A landscape with many valleys, sampled at points; each row gives a point and its height.
From any point a ball takes the steepest step (drop divided by distance) to one of its 2 nearest points. It stops when none of these is lower. Distance is the straight distance between rows; heights are no part of it.
q641: [ 12   0  11 -16  17   2 -27 -18  -4  -5  -7  10   8   2 -10  15  -1  -4
  -2  -5 -14  -5  -4   3 -14  11  -4  -4  -5 -10  -1   4   2   6  -1   9]  (h 52.1)
q839: [  3  -2  -3   4  -5  -4   6   0   4   7 -26   8 -17  -1  -8  -9 -33   2
   5 -13  15   6  -9  21  10 -14  -1  -4   1  -8  -1   2  -4  13  25  -6]  (h 44.3)
q922: [ 13  -1 -17   3  -3   9   5   7   8   0  -1   0  -8  -6   3 -16  -2  12
  -1   3   8   3   1  21  20 -15  14   3   1   3  13  15 -20  20  17 -12]  (h 35.4)
q240: [  8   0  21 -26   3  -4   8  34  14   2  10 -17   4   8   0 -10  21   0
   9   4 -13 -18   4  -4  -6   9 -17   7   3   0 -11  12 -16  -4  -4 -11]  (h 46.0)
q367: [-11  -3 -11  10  -2   0 -12 -17  -6   4  -2   0   7   9   8   3   6   2
   9  -7  12  18  16  -7   3  -7  19  -7   2  10  19   0  -5   6 -19  22]  (h 28.2)
q629: [ 13  -8   8  -9  14   1   5  15  -4   3 -11  -7   6   2  -3  -6   2 -10
  -1   3  -5 -10   6   3  -8   5  -3  -7   1   2 -13   8 -10   6  -4   0]  (h 43.7)
q160: [ 16  -1   1  -5 -13  -6  -5  -8   3   5   8  11  10  15   1  -4   5 -11
   6   7 -27  -6  -3   1  -7  13  -4   6  -9 -13  -3  -3   9  -3 -12   7]  (h 77.1)
q850: [ 13  -3   5 -13   4   6 -10 -13  -6   7   3  10 -10  -2  -9   5   2   5
 -16   2   3   1  -5   7   1 -13  19   1  10  -7  12  -8  -1  20   2   5]  (h 81.5)
q151: [ -2  -8   3  -6   6  -4 -19 -11   3  14 -12   9  23  23   1   2   5  -9
   1  -4   0 -15   1  -3 -15  14  -7   0   9 -14  -1   3   1  -9 -13  15]  (h 43.6)
q591: [  9   9   0  -6  -4   5 -12  -6   4   3 -23  16 -14  -8 -17   5 -21   4
  -1  -3  -5  -6   0  16  -6   9  14   1  22 -14  -3  -6   0   5   6  13]  (h 68.7)
q373: [ 22   4   0  -5  19  23 -21  -4   0  22   3 -13  -6  -7 -13   5   0 -11
   8   5  -5  -1  -6  -9   4 -13   5  -5   7   5   2   2 -11  18  -3  11]  (h 68.1)
q446: [  4 -22  -3  -5  15  19   3  11  -2 -13  11  -9   9   7   4   4  17   6
 -14   3  12  -4  -2  -2   0 -11 -12 -11  -6  26 -14   7  -1  -9  -8 -16]  (h 84.3)
q930: [  8 -11  19 -11  21   9 -16   5  -3  -8  27   4  18   5  -2  11  21   9
  -8   7  -4  15   1  -4   5  -5 -15  11  -2  12  17   4 -15 -11  -6  -3]  (h 37.2)
q898: [ 12   2  10 -10   1   7 -16  -3   2  10   9  -1   0   2  -7  -2   9  -9
  13   5 -25  -7  -7  -7  -7   7 -18   3  -8   0 -12 -10   6 -10 -16   6]  (h 78.0)
q683: [ 10 -11 -30  -4  -4  10 -10 -28  -5 -14  13   1  -2  -2   5   6  -5   9
 -10  -5  -2   2  -7   6   4  -7  12 -15 -12  14  -1   8   5   2  -7  -3]  (h 79.0)
q844: [  4  -4  -7   5   0   7  -6 -20   2 -14   0  -1  -6   6  -3   7   5  -2
 -23  -8  16  -9  -2  -4  -6  -7  -1   3  -5  -9  17  19  -1  14  21  -5]  (h 85.0)
q868: [-23  13 -24   8 -13  -4  -3 -27  -5 -15  -7  14 -10 -10   4  16 -13  11
  -1  -8   7   2   8  -6  -1  12  14  -9   7   2  14 -10  12  -4 -11  10]  (h 42.7)
q406: [  9 -17 -13  -5  21  11  -2  -9   0 -12  -1 -17   1  -7  -3   9   4   2
 -14  -1  10 -23  -1  -4  -7  -3  -9 -10 -13   6 -13  29  -2   9   1  -9]  (h 60.3)
q64: [ -2 -11  -1   4   8  -7  -6   1   1  -2  -5   9  13  20   6  -4   8  -8
   1  -5   8   0   2   7  -9   2  -8   6   5 -13  13  11  -5   3   1   4]  (h 48.6)
q828: [  8   3  16 -11  -1   3  20  25  -2   1  -5 -15  10 -15  -6  -4   8  -6
   7  13  -7 -11  16  -8  -8  12   8  -1   9   3 -16  -3 -11   3  -7   2]  (h 40.1)
q720: [ 14 -17 -16  -1  15  14 -12  -1  -4   7  -1 -11   1   0  -9  -4   2   4
 -12   0  13  -1  -3   4   5 -19  20 -12  11  15  -5   3 -10  18   0  -8]  (h 80.9)
q187: [ 15  11  -4  -8  -1   1 -12 -17 -16  -7   0   7 -20  -5   4   0 -23   6
   1 -10 -27   1 -27  22   1   4   8  11 -15  -8  -8  13   9  16   2 -11]  (h 84.6)
q917: [ 20 -17 -36  -4  10  14  -9 -12  -2   0   8  -5   3   6  -5  -3   5   8
  -4   4   2  -4  -1  13  13 -18  15 -12  -8  19  -8  12  -2   8 -11  -9]  (h 80.0)
q258: [-15  10  12   7 -18 -15   8   6   3  12  10  11  16  -4  -2  -2  23  -5
  10  19 -18  15  11 -12  12   7  13  10  -2 -11   7 -22  -1 -15   0   9]  (h 18.4)
q770: [-15   9   8   5  -1  -4   4   0 -13  -4   0  -9  -2 -28  -7  23   7  -2
   7   7   2   5  10 -17   7   6  10  -2  -4  12   8 -12  -1  -4  -2   1]  (h 28.4)
q389: [ -1   4  13  -3  29   2  -9  17   3   0  -9 -14   3  -7   2  -2   5  -8
  12  -4  -1  -2  -2   7  -4   1 -22   5  -4  -2   8  31 -17   2   3  -1]  (h 50.6)
q410: [ -5  -7 -19   8   0  -2  -6 -16   1   0 -13  10   8  13   5  -5 -11   9
   3  -8   3  12   8  19   6  -1  21 -10   6  -2   8   3  -2   4 -10  13]  (h 36.1)
q37: [ 17  -6   2  -1 -12  17   8  10   2  14  15  -4  14   8  -5  -3  15  -3
   0  19  -7  -3  12 -15  -3   4   8 -10   8  11 -12 -17   3  -4 -21  12]  (h 70.8)
q639: [  5  14 -13 -11  -5   6 -12 -17  -6  -9 -11  16 -19 -13 -17  15 -25   6
   2   0 -15  -2  -7   8  -4   3  19  -5  12  -8   5  -3   3  12 -10   5]  (h 66.5)
q148: [ 21  -6   3  -4   8  -2   0  13   2  10 -26   5  11   6 -17 -10  -9  -7
   2   0  12   3  10  18  -7   0  -1  -5  22  -8  -5  -4 -20  15  15  -7]  (h 72.5)
q139: [ -4  15  -7  12   4   2 -12 -11 -17  18  -5 -21 -20  -4   6   6 -19  -1
   6 -13  -3  -4 -21  -4   0  -9   3  -1 -16 -10   1  19   2  24   1   6]  (h 32.2)
q659: [ -2  13  -1   8 -18 -19  29  22   3   1  -4 -20  -2   6  20 -26  -2  -9
   9   6 -12  -2  -2   9  -2   3   4   8  -9 -10 -11   4  -1   3   3 -20]  (h 30.0)
q584: [  0  -1   9  -2   2  -7  13  41  12  -1  25 -19  -8   6  14 -25  10  11
   4   9  -1  16  -7   8  13  -9  -1  10   8  11  -9   8  -6  -7   4 -22]  (h 25.6)
q306: [-10  13  12  -8 -13 -10  -8  -8  -1  10   3  13 -14  -4 -10  13  -2  -7
 -17   2   9  -3  -7  -9  -2   3  14   8  14  -9  18 -26   6  10  10  14]  (h 9.3)
q982: [-15  -6  12   8  -6   4  32  29  13  -5   6  -7   5   2   7  -1   8  12
  -2  16  21  11  13 -16   1  -9 -19  -4   0   9  -8  -7  -1 -19  20 -25]  (h 58.2)
q662: [ -4 -14   8  -3  18  -9 -19  18  -3  14   8   5  18  34  18 -12  20  -1
  -6   3   7   1 -17  -4  -3 -12 -17   8  -4  -3   4   9  -3  -2  -5  -8]  (h 27.2)
q544: [ -8   5   4   6 -17 -13  19   4  -9   3   8   0  -3   0  16 -13  -2  -2
  -8   2 -10  10 -17  -3  14  -8  16   4  -4  -7  -5 -19  17   1  -2  -7]  (h 30.9)
q700: [ 17  -4   2  -2  10  19 -13   7  -6  13   8  -7   7   2 -13   8  18  -4
   0   5  -2   3   6 -13   0 -12  10  -7  11  14  -5  -7 -11   5 -17  11]  (h 69.5)
q265: [ -7   2  13   7  20  -5  -4  18   4  15 -10 -17  -5   3   6  -1  -3 -20
  15 -14   2 -13  -3  -3  -4  -3 -20   7  -4  -7   1  17  -7   1   7  12]  (h 53.0)
q458: [-25  10 -11   9 -11  -6  14  -3   2  -5 -19  21  -4  -7   5   3 -22   0
  21 -11  -2  11   9   7   6  13   6  -9   5  -3  -4 -17   9 -25   2   6]  (h 43.8)
q238: [-15   1   4  -2  -4  -3  28  13  11  -1 -10   8   5   8  12 -11  -5  -3
  10  -8  -1  -9  10   0  -7  16 -14  -8  -2  -2 -16 -21   9 -18  -4   2]  (h 40.8)
q311: [ -4   5  -5   2  -9  13  20   3   4  -4  15  -1  -6  -7  13 -10   1   0
  14   0 -22  -2   4  -1   8  10  -2  -5  -6  18 -18 -11  12 -12 -18   5]  (h 73.1)
q610: [  3  -3  -7   8 -13   5   5   5  10  12   4  -3   6  12   5 -11   2  -6
  19   6 -17  -3  11  -4   4   3   4  -4   5   8  -7  -4   6 -14 -19  16]  (h 71.9)
q23: [ 29   7 -27   5 -15  14 -13 -26  -5   7   8 -15  -7   1  -6   3  -6  -6
  11   7 -15  -8  -4   0   1  -3   2  -4 -12  -2   2  15   1   7 -13   7]  (h 65.7)
q403: [ -3   5  16   0  -1 -14  11  32   6   1 -10   0  16   1   3   0   7   4
   6   4  29  18  15 -12  -5  -2 -23   1   6  -9  10   8 -20  -4  23 -27]  (h 28.5)
q171: [-24  16 -12  10 -15  -1   1  -7  -6  -2  -9  10  -3 -18  -2  15 -15   0
  15   1  -9   4   7 -13   2  17  16  -5   9   1   7 -13  11 -11 -10   9]  (h 36.5)
q331: [ 20  10 -23  -2 -20  14  -6 -26   6  -7  11   4   2 -12  -1   5 -11   2
   8   8 -19  -6  -1   1  -2  16   1  -5  -6  -5  -3   3   9  -8 -18   6]  (h 63.7)
q97: [ -2  10   5  -8   4  -4  12   2 -11 -15  -3  -1 -17 -35  -2  -2 -17   7
   4  -3 -11   5 -11   9   4   6   1  -3  -2  13 -16  -9   6   0  -2 -14]  (h 46.5)
q840: [  6   1  17 -13   7 -11   6  40   9  15  -4  -3  -6  19   4 -27   1  -1
  11   3   3   3 -11  11   1  -9 -19  15  12   2 -18   2 -11  -3  21 -18]  (h 16.4)
q275: [-34   1  -3  20 -12 -20   1  12  10   3   6   9  21  10  14  -6  16   1
   6   4   7   3  14 -12   2  -1 -10   9  -2   4  18  -1   1 -26   6   4]  (h 80.3)
q933: [-24   3 -12   7 -12  -6  -1 -28  -1 -12   3  31  -7   3  10   6 -19   9
  -8  -9   7   3  -6   3  -3   4   2  -2  -2  -2   9 -20  20  -7   6   9]  (h 47.2)
q817: [-16   0  16   9  -9  -5  12  17  -4   6  11  14  13   4  -4   2  16   9
 -15  17   6  16   6 -20  13  -3   6   5   2   8  -7 -32   1 -17   0   0]  (h 55.9)
q967: [  5  -7  23 -13   6  -8  17  19   1   2  -6   5  18  17  -3  -2  12   1
 -17  11  17   1   4 -10 -14   1 -18  -3   3 -14 -10 -14  -5  -7   6 -17]  (h 44.4)
q314: [ -6   1  -6   8  -4  -3 -17 -13  -5  20  -3  -2   8  12  -1   6  -6 -13
   9  -6  -4 -10   4 -13 -10   4  -7  -4  -2  -8   0   0  14  -4 -15  20]  (h 37.8)
q925: [ -4  -8   4  12 -17   5   8   2  10  -2  -3  22   4  13  -1  -3   6   7
  -2  14   8  12  20   4   1  -3  14   4  23  -5  13 -10  -9  -9  11  -1]  (h 50.0)
q485: [-12   4  12   8  -7 -16  -9   4   2  25  11  18  11  10  -8  -4  17  -1
   4   3 -11   9  -3 -12  14   0   8   6   8  -7   8 -28   8 -11 -15  15]  (h 24.8)
q508: [  1   9  24  -6  -5 -11  -2   0  -4   3  -2  13   7  -7 -12   1  12  -1
  -6   5  -3  10  -2  -7   0   3  18  15  14 -17  13 -24  -6   8  11   6]  (h 10.5)
q225: [  5  13  -2   4  -7  -7 -11  -9 -14  19   8 -12  -1   7   9   3  -4 -19
  13  -5 -14  -6  -9 -15  -5   0  -6   5 -21  -8   2  10  12   6 -13   7]  (h 32.3)
q702: [ 39   8 -14  -5   2  19 -13  -9  -4  17   9 -20   5   0 -13  -1   6 -16
  11  12 -10 -10  -1  -5  -4  -7   1  -5  -5   4  -3  11  -9  11  -9   7]  (h 66.9)
q284: [ -1   1  12  -5   8   5   5  13 -13  -6  -8  -7   5 -22 -15  18   5  -4
   3   6  -5   2  16 -19  -4  12  10  -6   6   8 -18 -16   2   0  -3   5]  (h 34.9)
q228: [  2 -10  -9  -2  10  -2 -14 -22   3 -12 -20   9  13  11  -3   2  -2   4
 -12 -10  14   4   9  13  -9   9  -8   2  -5 -15  13  22 -15   8   4   6]  (h 53.8)
q789: [ -8  14   6   9 -12  -4  30  14  16  -3  -2  -4   0   3  10 -19   7  -8
   5   2 -11  -7   6   0  -4  11  -7   3   1  -6 -16  -9   5 -15   9  -8]  (h 35.1)
q660: [  5   0  -1   9  -4  -3  10  -3  -2  -2 -18  -5 -15 -12  -1   5 -17  -6
  -5  -2  18  -2  -5   2   3  -8   7   1   3 -14  11   1  -1  15  24  -9]  (h 49.0)
q749: [-23  -3  -9  16  -2  -6 -13 -21   8  -5  -1   3   4   3   4  14  -3  -1
  -1 -12   8 -12  12  -5   0   0 -15  -2  -4   8  20  11   5 -14   4  17]  (h 87.6)
q242: [ -8 -24  -3  -3  24  18  -1   2  -8 -11   1 -11   7  11  -3   8   8  11
 -21  -3  28  10   4  -6   1 -21   3 -15   0  21  -8   4  -6   0  -4 -10]  (h 83.2)
q609: [  8   3  -1  -1  10  -3   2  17  -6   3   6 -17 -10 -10   0 -12  -5  -6
   4  -4  -7   4 -14  17  16  -8   8   4  -7   6  -9  12  -3  15   7 -11]  (h 20.1)
q415: [ -1   0 -18  -4  -2   9 -18 -36  -4 -10  15  -2  -9  -5   1  13  -5   7
  -5  -2   0   5 -14 -12  -6  -9  -1 -12 -21  18  -3  -1  17  -1 -24  -2]  (h 77.7)
q252: [ -5  16   0  13   0  -8  -9 -11  -8  10   8 -12  -2  -2   9   8   7 -17
   1  -8   6   4  -6 -20  -1  -9   3   7 -14  -1  11  11  -1  18 -12  11]  (h 26.7)
q449: [ -6  -1  15  -3   0 -12  23  39  17  10  12  -3  -8  11   7 -24   4   7
   5   6   1  14  -5   2   5  -8 -21  12   9   5 -15  -4   0 -17  14 -25]  (h 21.7)
q202: [  4   4  -6   3 -10  19   9  -2   6 -11  14  -1 -10 -14  -3   1   1  10
  23   2 -24   8  11   6   7  10   5  -4   4  27  -8  -1  -3 -13 -14  17]  (h 74.2)
q443: [  2   1  10   8 -18   0  -2   5  22   0   9   7   5   3   0   3  17  -6
 -10  16 -10 -20   4 -10 -11   8 -12  17   5 -20   6   5   8 -14  14  -3]  (h 75.1)
q644: [ -1  22   2 -11   4  -1  -4 -16  -5  -4  -3   3 -19 -25  -9  22   4  -2
  -8  -8  17  -2   7  -9   2   0  10   5   3  -5  28  -1 -12  28   1  12]  (h 83.5)
q590: [ -8   8   2   5 -13 -11  -5 -10 -11   9  10  11  -9   1  10  -3  -2   1
   1  -3  -8   7 -22  -6  10  -9  10   5  -9  -4   5 -13  21  -3  -9   9]  (h 35.5)
q35: [  6  -3  -2  -4  13   0 -20 -20   1 -11 -12  -4  16  -3  -2  13   5  -5
  -6  -6   7   0  10   0 -14  12   0  -5  -3  -8   6  16 -14  12 -15  10]  (h 56.3)
q91: [ 11   5  -2  -1  18   4 -13  -2 -15  10   9 -18 -15  -5   3   1 -11  -5
  -1  -8  -9  -4 -24   1   5 -20   2  -1 -20  -2  -6  15   0  17   5  -6]  (h 26.5)
q627: [ 10 -10   6 -16   9  12  18   6  -5 -19  19 -10   8  -8   9   5   5   6
 -19   4   0  -3  -4  -4  -3   2  -8 -15 -14  21 -21  -4   1  -4 -11 -18]  (h 85.2)
q531: [-25   2  -2   9 -10 -18   1  -3   1   6   6  11  19   4  11  -3   5  -7
  13   3 -10  -9  12 -13   0  11 -13   5 -13  12   4 -10   8 -25  -9  13]  (h 79.3)
q506: [  2  -3  -6   2  -6  -1  15  -9  -8 -12  -4  -3  -4  -9   4  -3  -9  -1
 -18  -5  13   1  -5   5  -5   2   9  -7   2  -6  -8  -8   1  14  13 -13]  (h 52.8)
q234: [  4  -7   6  -3  11  -4  -5  33   1  21   5  -5   5  20  13 -17   2  -3
   1   2   2   2 -16   6  -1 -11 -16  12   1 -10   0  17  -6  -1  13 -16]  (h 21.9)
q657: [ -1   1   4   3 -15  -2   1 -16   2  -4  16  19  12   2   7   0   4  -2
   7   4 -23 -11  -1   0  -4  15 -15   6 -15  -1   2  -3  15 -22 -10   6]  (h 78.1)
q771: [  4 -18   5  -6  23  11  -5  14  -6   0  -6  -3   4  11 -13  -2   3   9
  -9  -3  10  12   0   7   6 -16   3  -3   8  14  -4   1 -15   5   0  -9]  (h 81.9)
q176: [  2  -8 -10   3  12  14 -15 -21   0 -10 -10 -16 -11 -20  -7  18  -2   9
  -6  -6   5 -10   0  -5  -1  -2  -2 -11  -3   7  -1  14  -1  10  -1   5]  (h 57.4)
q107: [ 16   3  -5   2  -5   2 -16 -13   2  10   0   7  -6   8  -5  -2  -6  -6
  -6  -7 -12  -5 -11  11   4  -2   9   7   1 -14   8   5   2  16  10   7]  (h 82.6)
q669: [-11  -5   3  -3   2   4   2 -13  -3 -28  -2  -6 -13 -27  -9  19  -1  12
 -10  -3  12  -3   2  -1   1   4  -6  -1  -7   6   9   8  -1   1  12  -6]  (h 54.2)
q427: [  6  -5  10 -23  18  -7  -4  26   6  -1  -3 -10   8   6   3 -11  18  -2
   8   2  -2 -17   2  14  -9   9 -29  10  -4  -2  -7  26 -18  -4   8 -13]  (h 48.1)
q222: [  9  -8  -6   1  -7  17   7  -3   7  -2   2   2 -21  -4  -3  -7 -12   5
  -2  -3  -8  -2  -8  15  11  -9  11   1  14  10  -5 -11  10  -6   7   4]  (h 40.0)
q452: [ 11   3   7  -8  -1   1 -20 -15 -15  28  12  -5   3   8  -6  -8   8  -7
  13  10 -16   1 -16 -15  -3  -5 -10  -4 -11   4 -11 -24  13 -12 -34  10]  (h 78.7)
q516: [-21   6   6   2 -14  -8   3  -7  -1  -1   3  10  -9 -15  -7  19   4   0
  -6   1   5  -3   7 -18   8   3  11   7  -1   3  18 -21   6  -3  12   7]  (h 20.6)
q807: [-11  -7  -1   3   5   4  16   2   6 -17 -10   6   3   1   3   1  -4   5
   8  -8   2  -7  16   5  -5  17 -20  -5  -6  11 -11   5   2 -19   3   5]  (h 47.3)
q475: [ 19  -7  -9  -6  -4  22   1 -11  -5 -12   6  -6   4 -15  -9  10   4  11
   1  11 -12   7  14  -3   0   3   9  -9   1  22  -5   2  -3  -2 -20  10]  (h 75.2)
q134: [  7  -7   8  -9   3  -3  15  22   7  -6   7  -4  16  12  10  -9  13   9
  -9  10  13  -2   3  -1  -6   0 -18   2   6  -3  -6   9  -4  -5   6 -22]  (h 39.9)
q695: [-10  -8  12  -7  22 -14  -1  13 -11 -10  -4 -17  19   9  16   1  12  -7
   1  -2  19   7   3  -5  -5  -6 -15  -4 -14   3  11  19 -14   6  -6 -12]  (h 28.6)
q47: [  8  -9 -13  -4  -9   4   6  -5   9  -9 -14  25   0   9  -2  -2 -11  10
   8  -4  -7  11  14  26   5   6  15  -4  21  -3   5  -8  -7  -6   4  14]  (h 42.3)
q538: [  8   4 -11  -1  -3  14 -13 -20 -14  -6   5  -7  -4 -18 -12  18  -5   3
   1   5  -2   6   3 -17 -11  -2   9 -11   2  20  -6  -5   8   7 -25   4]  (h 76.4)
q321: [  0   8 -25   6   0   9 -15 -26  -5  10 -10 -13  -6   9  -5  12 -18  -2
  -8  -6   8 -15  -3  -9 -14   0   4 -17   1 -11 -12   4  22  15 -14  16]  (h 49.7)
q812: [ 10  -6   6   1   2  -8  14  17   3  -7  -9  -5   7  -4   1 -11  -1   2
  -3   2  22   6   3   7  -2  -7 -16   2   3  -8   1  18 -15   7  24 -25]  (h 34.8)
q690: [ -4   1 -11   0  -7   3   9  -5  -4  -2 -16   0   6  -4  -2  -4 -13  -3
  -9  -4  11  -9   3  -1 -10  14  16 -14  10 -10 -15 -13  15   8  -5   7]  (h 57.0)
q448: [ 10   7  23  -6   2  -4   2  28   7  -2  18  -5  -5  -6  -1  -5  10   8
   6  12  -9  17   2  10  11  -7  -5  20   9  -4  20   4 -18  -6  12 -15]  (h 42.8)
q540: [-19  -2  17  -4  13 -18   7  14  -6  -7  -9  -6  17   0   7   6  10  -1
   3  -3  22   7  11  -6  -5   7 -22  -1  -6  -6  13   8 -10 -11  13 -12]  (h 18.9)
q823: [ 11  -3  -8  -3   1   2   5   4   8  -2 -19   9 -19  -7 -10 -15 -18  10
   0 -11   3   8  -5  35  15  -6  11   1   8   5   5   5 -17  16  19  -6]  (h 39.4)
q317: [ -9 -10  -3  19   0   6   5  12   2  10   3 -14  -6   6   4  -5   4  -3
   5  -4  10  -5   2  -6   7 -13   3  -1   2   8   4   1   7 -10   7   7]  (h 18.2)
q404: [-11  19  15   4 -17 -20   4   0   0  14   4  18   4  -4  -1  -1  11  -8
   4   9 -15   6   6   1   5   2  14  26   2 -18  28 -14   1  -7  10   9]  (h 20.3)
q236: [  5  -5  22 -12  15  -8 -12  12  -3  -2  12   4  22  14   5  -3  26   5
 -18   6   8  11 -13  -4  -6  -1 -13   5  -6  -5   6   7 -11  -4 -10  -8]  (h 32.4)
q875: [-26  11   5  15 -16 -18  14   0  11  -1  -6  15  -5  -9   8   0 -12  -5
  15  -6  -9   7  -3   6  10   7  -4  11  -4  -3   3 -17  15 -22  17   0]  (h 47.8)
q220: [ 10   1   4  -3 -10  -5 -15 -22 -13  18  22   7   9  22  -1 -10  13  -9
  -3   5   1  11 -19 -15   5 -10   0  -3 -17   2  -2 -16   6   1 -23   6]  (h 79.5)
q400: [  7   8   7   5 -18   0 -13 -12   6  11  13  12   8   6  -8   3  11 -15
  -6   8 -13 -13  -3  -9  -7   4  -3  15   7 -19   9  -3   9  -4   1  11]  (h 76.1)
q762: [ 10   4   4  -4  -8   3  15  20  19   5 -15   1  -5   1 -13 -18  -7 -11
  14  -1   3 -13  15   8  -9  13  -5   0  17  -7 -22   0 -10  -2  13   3]  (h 72.7)
q937: [  7  -3  -4  -3   0  11  15   4  -2 -13   8   3 -22 -23  -1 -10 -18  12
  -4   5 -14   7 -12  17  13   1  14  -4   4  24 -20 -18   9   4   2 -12]  (h 43.5)
q141: [ -5   8 -15  -3  12   1 -23 -12  -9  25 -18  -6  -1  10  -4   8 -17  -5
   9  -8  -1 -14  -1  -8 -17   1   4 -13   4 -14 -21  -2  12  10 -25  10]  (h 44.2)
q181: [  4   9 -23   4 -21  -1   7 -20  -3 -16  -5   0   7  -9   8  -1 -19   0
   1   3 -12   1   4   5  -3  21  16  -8   1 -11   0   3   3   1 -13  10]  (h 61.1)
q858: [  9 -11   4 -17  21  11  -9  -6  -7   0 -14  -1   3   0  -9   5  -3  -2
  -6  -9  -5 -16  -2  12 -18   6  -6  -9  -1   1 -19   0  -1  -2  -2  -3]  (h 47.7)
q282: [  7   4 -21 -10  -5   0  -4 -25  -9 -13 -15  -1  -3 -20  -7   5 -21   6
  -7  -4   0   3   0  12  -4  12  19  -8   1 -10   2   9  -2  21  -7   2]  (h 64.0)
q597: [  2  -3   1   5 -11   8   5  13  22   9   0  -1   1   5  -3  -6   6  -6
   9   6  -2 -19  14   2  -7  10  -7   5  11 -13  -4  10  -1 -10  10  10]  (h 74.0)
q173: [ 13  -4   8  -6   8   9   2  13   9  -1 -25   6  -8  -4 -24  -7 -13   1
   3   0  -1  -6   6  18  -1   5   5  -8  22   1 -16 -10  -8   8  13   6]  (h 70.9)
q574: [-11  -3 -12   1   9   7  -4  -5   0   1 -13   7 -27  -7  -3   5 -27   9
   8 -13  -3   7 -10  18   7  -8   9  -6  12  13  -4  -7   7  -2   3   3]  (h 35.2)
q264: [-12 -10  22 -10   6 -10   7  10   1   5  -4  23  20  24   1  -7  13  -5
  -7   0   3  -7   3  -8 -13  12 -17   0   2  -8  -8 -25   0 -18   1  -4]  (h 49.4)
q466: [ -9  -5   8  13 -17  -3   9  14  10   8   5  21  10  12  -5  -6   9   5
 -11  18   9  10  15 -18   5   5  14   3  21  -5   4 -35   4 -13   6   8]  (h 53.1)
q553: [ -4  -4   3   5   0   4  13  25  12   1  13 -15 -25  -7   1 -14   1  12
   6   4  -2   3  -6  10  20 -22  -5   8   5  14   5   5  -7  -7  14 -13]  (h 28.9)
q890: [-10  13 -14  17  -1 -12 -25 -29  -9   3  -1 -11   4   4   2  11   2  -8
   2 -16  12   5  12 -12  -4   2   3  -3 -11   2  16  12   0  16 -14  21]  (h 15.9)
q692: [-29   5   1   6  -5 -16 -11 -13  -8   0   6  22  -4   5   6   5  -5   4
  -3  -8  -1  13 -13 -14  11   4   4   4  -4   7   5 -29  24 -16  -7   7]  (h 40.5)
q569: [  0  -8  -7   6 -10  -2   5   1  16   6 -13  24   0  24  -3 -13  -7   5
   5  -3   6   7   4  18   2  -5   9   9  24 -13  12  -9  -4  -7  17   6]  (h 46.7)
q848: [  8  -3  11  -5  10   6  14  15 -14 -22  12 -24   0 -20  -8   7  -2   7
 -14   1   4   7  -3   2   8  -6   4  -6  -2  20 -14   1  -2   4  -6 -19]  (h 86.1)
q765: [-10  -8  -7  11  -3  -4  -4 -19   5 -15   6   6   1  10   4   8   0   1
 -16  -3  11 -17   2  -3 -10   5 -16  -1 -13   0  10  16  14  -9  11   1]  (h 86.4)
q835: [  2  -4  19  -1  12  -1  -5  22   1  -7  15  -1   8   0   2   2  21  12
  12   8  -9  12   8   2  10  -2  -7  14   1  15  17  14 -15 -11  -2  -5]  (h 40.6)
q16: [  6   5   7  -7  -5   1 -13 -19  -5   8  20  14   3  10 -12   4  17   1
 -17   6   1  10 -13 -11   3 -10   9   1   3   1  10 -11   8  12  -9   5]  (h 80.5)
q362: [ -7   6   1  -5   7  -1 -12 -19 -11   0   2   5 -15  -8   1  15  -2   2
  -5 -10   8   9  -7   6   2 -10  11   4  -5   1  24   3  -3  16  -3   5]  (h 82.5)
q270: [ -7   8   6  -2  12 -11   0   8  -6  -4   4 -18  15  -2   7   7  21 -15
  -3  -3  12   6   2 -25  -5  -4  -2   0  -8  -5   7  15  -6  13 -12  -2]  (h 33.6)
q723: [  7  -3 -16   3  -6  -1  -6 -16  -9  16  -9   0   2  21   1  -5  -9  -8
 -15   0   7  -2  -7   1 -10   1  18 -11   6 -12 -12  -4  15  18  -9  11]  (h 54.3)
q753: [-11  12  -8  16  -8  -1  -5  -8  -3  -1 -12 -10 -20 -10   4  12 -25  -6
   8 -10  -8 -10 -11  -1  -1   6  -4   5 -12  -8  -1  15   7   0  -2  12]  (h 38.4)
q672: [ -7  -2 -14  -2  12   1 -15 -24  -7   3   2   1 -15   7   5   6  -5   6
 -21 -15  14   1 -11   8   1 -15   6   1 -16  -2  10  15  -1  24  10  -3]  (h 83.6)
q727: [ -1   2   3 -10   5   1  12  -2 -11 -30  -9  -9   0 -29  -1  16  -3   6
   1  -4  -4  -5   2   1  -5  16  -7  -7 -12   3 -11   4   5  -2  -2  -8]  (h 50.4)
q359: [-20  -9   8   6   8   0  31  15   4 -25   3 -12   5 -13   4   5   1   6
   2  -5  18   6  11 -11   6  -3 -14  -9 -10  14  -6  -4   2 -16   9 -23]  (h 55.1)
q399: [ -3   9  19   1   2 -12   0  13  10  -8  15   3   6  -4   7   6  13   3
  -6   8   4  14   0  -1  -1  -4  -8  22   4 -16  29   7 -11  -3  20 -13]  (h 45.2)
q307: [-14   9   3  17 -13 -12   7  -2  -2  -5  -1   2 -15  -2   6   6 -12  -8
   4  -9  -3  -7  -6   3  -1   4  -8  10 -11 -13   3  -4  18  -7  17   0]  (h 43.9)
q739: [  5   1   4   3  -8 -13  12  14  -5   7   3  -9  -6   5  15 -20  -4  -4
   5  -4 -15   3 -18  11   9  -3   9   6 -12  -5 -16   0   8   9   0 -14]  (h 25.7)
q444: [ -4 -11  -3   6   1   2  23  12   8 -22   2  -5  -1  -9   2 -10   0   9
   4  -4  -1   0   4   8   4   4  -3  -7  -4  13  -3  10  -1  -7   7 -14]  (h 51.6)
q138: [ 14   5  22  -8  -6   7  18  28  14  -6  15 -14   9  -5  -6  -3  18  -3
   0  22 -16 -17  18 -12 -11  13  -7   7   5   3 -20  -1 -12 -10  -5 -10]  (h 43.2)
q158: [  9 -19 -19  -8  21   3  -1  -3   7  -6 -23  -8   4   9   2  -6  -3   8
  -7  -5  12 -16   7  10  -5   7 -22  -7 -11   0  -7  31 -12   7   7  -8]  (h 63.4)
q741: [-19  -3  -2  10  -6 -10   2 -14   3 -12 -12  12   1  -2   2   8  -6   5
   1 -13  23   7  14  -2   0   2  -1  -2   2  -5  16   0  -5  -2  10   7]  (h 89.1)
q599: [-13 -11 -14  12  13   3  -4  -5  -3   8 -14  -8  -9   3   6  -3 -13   1
  10 -13   9   2  -1   1   7 -15   2 -16   0  10  -6   1   5  -4  -7   6]  (h 27.3)
q976: [ 12   2  -9  -3  -8   0   3 -13  -5  -3   1  14 -11   6   5  -5 -16   2
  -8  -2 -16  -5 -21  21   0   4   5   6  -6 -18  -9   2  16   7  13  -5]  (h 83.7)
q941: [  2   3  -9   7 -11   8   8  11  17   1   7 -14 -22 -15   6  -6   1   2
   4   6   1 -10  -5  11  21 -19   7  12   4   0  19  14 -10  11  17  -7]  (h 32.0)

Call two points neighbours if one is among the 2 nearest of the other. Go from one point of each pair to the other, from neighbour to neighbour, staying as low as possible. Name the highest point that can't be avoided.
q258 / q840 | q690
q609 / q540 | q264
q258 / q306 | q404
q171 / q609 | q933
q890 / q540 | q270

Where does a ball stop that starts at each point below?
q506 | q840
q627 | q181
q202 | q181
q406 | q317
